Points, in no order, along strands that fork, close into loops and pass close to each other.
(in the rows, 128 means zero)
Points whose rows are less than 86.9 apart are linked; no others are.
z_124: [77, 135, 171, 100, 166, 84, 73, 144, 120, 163, 161, 144, 92, 124, 141, 118, 135, 119, 120, 131, 136, 156, 185]
z_551: [166, 125, 63, 134, 105, 109, 206, 77, 164, 151, 58, 126, 101, 115, 101, 162, 118, 116, 108, 98, 168, 123, 112]
z_260: [71, 125, 175, 116, 153, 154, 92, 192, 98, 146, 141, 125, 177, 106, 141, 78, 94, 119, 93, 89, 100, 140, 135]
z_6: [107, 93, 168, 130, 114, 113, 95, 200, 112, 106, 124, 80, 168, 126, 124, 50, 42, 146, 141, 135, 133, 173, 208]
z_875: [78, 120, 172, 132, 160, 166, 83, 148, 78, 152, 150, 151, 181, 114, 147, 100, 87, 129, 92, 109, 129, 139, 119]
z_570: [115, 130, 134, 136, 164, 67, 170, 108, 174, 200, 120, 124, 50, 95, 137, 146, 143, 119, 108, 114, 143, 117, 174]
z_939: [118, 149, 162, 131, 151, 158, 110, 169, 130, 162, 153, 95, 144, 102, 117, 120, 143, 127, 90, 113, 106, 100, 104]
z_460: [141, 141, 153, 143, 141, 150, 121, 146, 140, 136, 148, 98, 121, 107, 123, 145, 143, 132, 119, 110, 116, 84, 122]
z_25: [178, 157, 78, 97, 120, 120, 161, 109, 142, 117, 83, 127, 124, 144, 85, 145, 165, 111, 129, 143, 146, 125, 88]
z_206: [127, 89, 142, 156, 135, 139, 123, 80, 96, 139, 149, 159, 135, 122, 166, 158, 94, 163, 144, 122, 135, 122, 118]
z_829: [111, 122, 114, 118, 144, 136, 133, 93, 112, 163, 129, 169, 149, 135, 135, 163, 133, 123, 125, 111, 136, 114, 82]
z_387: [124, 119, 92, 131, 103, 154, 96, 76, 108, 118, 146, 178, 160, 137, 168, 149, 133, 125, 157, 125, 137, 143, 125]
z_336: [108, 90, 192, 171, 150, 110, 99, 119, 81, 147, 149, 139, 137, 108, 152, 109, 82, 165, 125, 161, 134, 167, 174]
z_775: [90, 118, 182, 128, 130, 143, 99, 203, 104, 125, 135, 102, 167, 111, 136, 69, 108, 121, 103, 70, 80, 148, 134]
z_617: [152, 129, 61, 120, 98, 130, 151, 73, 163, 92, 85, 155, 98, 140, 122, 162, 176, 105, 141, 104, 158, 137, 127]
z_559: [164, 125, 87, 143, 120, 124, 195, 80, 148, 110, 69, 126, 93, 130, 105, 165, 130, 134, 108, 112, 143, 119, 113]
z_589: [120, 164, 54, 81, 111, 127, 127, 122, 149, 170, 137, 150, 158, 138, 100, 128, 175, 90, 118, 121, 153, 108, 87]
z_868: [95, 146, 154, 116, 184, 112, 115, 167, 150, 190, 163, 119, 103, 108, 121, 117, 146, 111, 102, 106, 133, 98, 131]
z_410: [116, 137, 97, 99, 96, 170, 74, 135, 99, 87, 138, 157, 181, 149, 144, 112, 142, 109, 142, 141, 120, 159, 121]
z_878: [144, 114, 127, 145, 159, 95, 205, 89, 165, 192, 94, 132, 85, 107, 124, 154, 115, 132, 110, 117, 137, 115, 127]
z_225: [125, 141, 123, 90, 88, 151, 110, 179, 131, 77, 143, 121, 166, 154, 81, 108, 149, 119, 132, 111, 87, 136, 64]
z_712: [163, 123, 37, 116, 99, 105, 191, 76, 171, 156, 65, 144, 110, 128, 107, 153, 143, 103, 130, 105, 176, 146, 109]
z_407: [156, 126, 84, 131, 102, 132, 170, 72, 141, 84, 81, 146, 96, 139, 115, 174, 145, 129, 140, 123, 140, 116, 118]
z_281: [137, 107, 132, 168, 112, 125, 168, 76, 122, 104, 111, 134, 96, 128, 139, 163, 116, 163, 134, 142, 125, 102, 134]
z_756: [126, 94, 175, 166, 149, 124, 117, 101, 93, 139, 142, 143, 136, 112, 157, 137, 92, 165, 137, 157, 125, 139, 150]
z_698: [142, 90, 132, 167, 109, 121, 156, 81, 111, 93, 124, 133, 107, 134, 160, 155, 80, 172, 149, 162, 129, 116, 140]
z_794: [129, 146, 77, 124, 101, 142, 79, 133, 146, 85, 141, 164, 129, 162, 133, 119, 194, 104, 172, 140, 135, 142, 146]
z_409: [163, 148, 121, 122, 121, 143, 157, 119, 124, 102, 96, 125, 123, 138, 98, 152, 154, 123, 120, 154, 123, 124, 89]
z_479: [126, 89, 171, 138, 106, 126, 107, 210, 104, 89, 126, 75, 175, 127, 135, 52, 59, 140, 138, 116, 108, 169, 182]
z_50: [85, 134, 145, 132, 141, 55, 110, 99, 130, 138, 146, 137, 49, 119, 141, 137, 147, 141, 120, 156, 127, 145, 200]
z_132: [140, 134, 62, 120, 99, 147, 126, 86, 161, 104, 115, 164, 118, 144, 153, 154, 174, 94, 152, 112, 144, 139, 125]
z_254: [92, 129, 166, 121, 185, 102, 102, 140, 129, 170, 163, 138, 102, 124, 138, 132, 132, 127, 113, 112, 130, 117, 162]
z_862: [142, 131, 153, 144, 130, 150, 129, 137, 123, 103, 143, 100, 124, 125, 134, 153, 127, 145, 142, 132, 115, 91, 129]
z_483: [120, 126, 199, 136, 125, 124, 111, 187, 114, 108, 139, 83, 120, 136, 103, 107, 126, 133, 132, 141, 87, 124, 138]
z_186: [149, 158, 115, 132, 161, 123, 161, 146, 156, 200, 140, 90, 143, 102, 115, 122, 138, 110, 95, 111, 157, 91, 100]
z_37: [128, 98, 150, 123, 91, 157, 102, 203, 96, 57, 126, 91, 198, 138, 142, 64, 67, 128, 134, 91, 91, 165, 119]
z_610: [106, 131, 136, 111, 129, 165, 104, 146, 89, 139, 130, 136, 172, 116, 122, 120, 132, 116, 106, 122, 120, 120, 88]
z_537: [132, 142, 45, 100, 112, 129, 153, 92, 163, 170, 117, 153, 139, 125, 130, 146, 166, 88, 133, 108, 151, 119, 93]
z_970: [112, 84, 146, 156, 140, 118, 152, 68, 110, 160, 139, 159, 100, 111, 155, 166, 116, 151, 132, 97, 139, 122, 108]
z_442: [125, 160, 88, 80, 82, 154, 81, 157, 140, 78, 152, 144, 162, 161, 106, 104, 159, 105, 141, 115, 99, 132, 81]
z_553: [143, 167, 78, 83, 104, 149, 112, 138, 167, 97, 137, 146, 137, 156, 97, 127, 176, 106, 142, 116, 113, 121, 95]
z_370: [161, 150, 82, 128, 135, 146, 168, 113, 156, 179, 133, 116, 150, 101, 134, 140, 146, 102, 97, 118, 158, 104, 87]
z_949: [121, 108, 127, 151, 157, 72, 207, 93, 179, 207, 100, 128, 60, 102, 137, 144, 113, 125, 108, 102, 148, 133, 149]
z_777: [201, 165, 65, 113, 121, 121, 178, 119, 162, 135, 87, 99, 130, 133, 76, 134, 145, 117, 109, 123, 159, 110, 94]
z_732: [118, 161, 135, 112, 143, 164, 122, 173, 134, 162, 153, 94, 165, 113, 116, 102, 144, 112, 82, 102, 104, 107, 70]
z_93: [137, 132, 65, 124, 135, 127, 174, 86, 149, 185, 119, 130, 148, 106, 139, 151, 147, 102, 114, 105, 163, 115, 88]
z_195: [85, 120, 176, 115, 140, 83, 79, 155, 114, 134, 158, 121, 87, 128, 139, 119, 120, 143, 136, 151, 123, 140, 201]
z_825: [114, 144, 150, 124, 167, 82, 145, 126, 165, 181, 121, 110, 65, 114, 119, 144, 147, 124, 115, 121, 128, 111, 170]
z_405: [122, 164, 142, 120, 177, 112, 146, 156, 167, 199, 146, 99, 121, 107, 118, 126, 140, 108, 102, 111, 131, 87, 116]
z_769: [165, 163, 39, 99, 110, 122, 129, 116, 197, 112, 106, 154, 114, 158, 108, 120, 193, 85, 149, 106, 160, 136, 128]
z_840: [121, 141, 167, 144, 144, 102, 142, 144, 139, 111, 126, 110, 74, 136, 109, 140, 122, 155, 137, 150, 95, 99, 166]
z_388: [162, 117, 133, 145, 93, 156, 116, 142, 98, 51, 145, 102, 141, 143, 130, 125, 122, 141, 143, 160, 135, 130, 112]
z_28: [127, 99, 113, 139, 114, 141, 104, 70, 88, 134, 143, 170, 166, 130, 173, 149, 98, 152, 156, 130, 144, 140, 121]
z_997: [97, 156, 77, 81, 104, 141, 105, 146, 125, 154, 138, 145, 165, 143, 95, 108, 180, 100, 112, 123, 130, 117, 70]
z_107: [141, 146, 147, 100, 107, 143, 131, 167, 130, 96, 119, 108, 145, 138, 84, 124, 144, 116, 127, 122, 90, 128, 67]
z_650: [127, 108, 120, 131, 143, 128, 156, 64, 115, 164, 128, 162, 121, 113, 139, 168, 137, 130, 121, 107, 146, 122, 90]
z_503: [122, 115, 170, 166, 145, 108, 161, 88, 117, 138, 107, 141, 91, 122, 131, 150, 118, 154, 122, 152, 116, 118, 143]
z_285: [98, 146, 150, 109, 154, 62, 111, 125, 141, 156, 130, 121, 50, 117, 125, 141, 162, 129, 120, 144, 141, 132, 183]
z_244: [129, 133, 176, 114, 121, 129, 130, 184, 117, 106, 119, 98, 135, 135, 89, 111, 132, 129, 123, 120, 87, 117, 96]
z_986: [114, 114, 164, 174, 145, 94, 150, 83, 127, 128, 117, 144, 72, 115, 158, 141, 97, 171, 135, 163, 93, 140, 175]
z_676: [101, 149, 101, 99, 128, 153, 119, 136, 102, 152, 136, 140, 166, 130, 122, 121, 159, 106, 98, 128, 135, 113, 65]
z_269: [158, 172, 65, 93, 109, 142, 114, 135, 189, 99, 136, 143, 121, 160, 108, 116, 199, 92, 151, 112, 137, 128, 107]
z_533: [101, 114, 167, 166, 137, 78, 117, 94, 109, 138, 143, 137, 70, 113, 159, 132, 118, 163, 131, 168, 124, 154, 203]
z_103: [137, 99, 154, 160, 135, 115, 125, 130, 128, 108, 148, 111, 108, 135, 159, 123, 67, 177, 160, 180, 125, 119, 183]
z_751: [109, 134, 185, 127, 169, 131, 107, 152, 114, 154, 143, 137, 134, 119, 139, 131, 110, 137, 133, 127, 117, 119, 142]
z_721: [109, 96, 177, 137, 106, 147, 100, 207, 102, 89, 135, 82, 173, 127, 133, 70, 79, 136, 124, 89, 87, 156, 137]
z_866: [139, 138, 70, 134, 104, 140, 112, 107, 163, 70, 130, 168, 104, 161, 141, 132, 188, 96, 171, 125, 149, 142, 150]
z_843: [122, 106, 150, 126, 113, 165, 99, 165, 84, 89, 130, 123, 187, 131, 135, 106, 79, 133, 139, 140, 128, 153, 123]
z_652: [117, 138, 78, 125, 95, 164, 75, 113, 118, 100, 143, 164, 157, 146, 146, 119, 162, 107, 150, 138, 132, 147, 134]
z_220: [110, 118, 185, 134, 125, 117, 94, 190, 116, 98, 150, 89, 127, 131, 127, 88, 91, 151, 150, 148, 98, 142, 176]
z_677: [121, 143, 159, 128, 158, 95, 147, 136, 148, 142, 125, 107, 72, 127, 104, 155, 129, 142, 126, 122, 114, 88, 158]
z_471: [150, 139, 145, 142, 155, 117, 179, 96, 139, 153, 107, 134, 101, 117, 126, 155, 123, 129, 107, 140, 127, 115, 121]
z_767: [147, 116, 118, 131, 85, 153, 104, 150, 101, 53, 135, 116, 146, 155, 112, 113, 155, 127, 145, 157, 131, 144, 104]
z_161: [114, 129, 160, 125, 162, 158, 106, 134, 104, 154, 141, 148, 166, 120, 144, 125, 111, 125, 111, 123, 119, 126, 109]
z_184: [118, 94, 162, 144, 125, 150, 105, 148, 76, 114, 131, 122, 187, 125, 138, 93, 53, 151, 138, 155, 140, 161, 152]
z_928: [160, 144, 143, 129, 151, 130, 174, 113, 133, 143, 95, 123, 124, 126, 112, 144, 143, 119, 106, 157, 126, 126, 98]
z_499: [199, 159, 79, 118, 139, 107, 200, 113, 164, 164, 90, 105, 133, 127, 89, 135, 116, 113, 116, 123, 158, 114, 101]
z_431: [117, 90, 174, 154, 139, 119, 104, 155, 91, 128, 133, 112, 153, 124, 141, 85, 60, 164, 142, 173, 141, 154, 190]
z_991: [119, 114, 72, 126, 100, 143, 116, 72, 128, 120, 128, 169, 129, 135, 162, 167, 156, 116, 156, 111, 135, 133, 121]
z_421: [160, 140, 111, 119, 103, 146, 132, 122, 115, 68, 118, 128, 128, 146, 96, 142, 170, 120, 141, 150, 131, 134, 90]
z_114: [115, 121, 128, 107, 101, 171, 88, 155, 96, 80, 119, 137, 184, 149, 137, 105, 115, 109, 136, 130, 111, 161, 107]
z_241: [113, 126, 172, 132, 124, 100, 89, 172, 117, 113, 154, 89, 103, 134, 141, 96, 99, 155, 150, 170, 119, 136, 201]
z_742: [157, 90, 142, 166, 126, 128, 146, 94, 126, 90, 136, 130, 112, 132, 177, 136, 57, 178, 151, 165, 130, 127, 164]
z_662: [150, 113, 150, 155, 119, 147, 118, 139, 110, 82, 141, 108, 140, 130, 136, 131, 106, 153, 145, 157, 120, 110, 134]

How many points has the smallest loop of links through each point below? Write none if it is on no loop.
z_866: 6
z_610: 13
z_570: 10
z_28: 11
z_244: none
z_551: none

A piece is two or more points that can be reached from each other along the links. Count, over all rows, the pieces, the separate loops (a circle has one, a figure eight two, a Y none), the forks (points with three links) and the tips (points with one).
pieces: 3
loops: 4
forks: 11
tips: 9

A tip is a point with one link. Name the tips that can be reached along the links from each point below, in the order of the rows.
z_161: z_6, z_37, z_769
z_617: z_829, z_712
z_698: z_732, z_840, z_103, z_499

Name the points in between on the shortest way along the links from the first point to the second, in order.
z_405, z_260: z_868 > z_254 > z_751 > z_161 > z_875
z_25, z_50: z_409 > z_928 > z_471 > z_503 > z_986 > z_533
z_499, z_742: z_777 > z_25 > z_409 > z_928 > z_471 > z_503 > z_281 > z_698
z_825, z_460: z_570 > z_949 > z_878 > z_471 > z_928 > z_409 > z_421 > z_767 > z_388 > z_662 > z_862
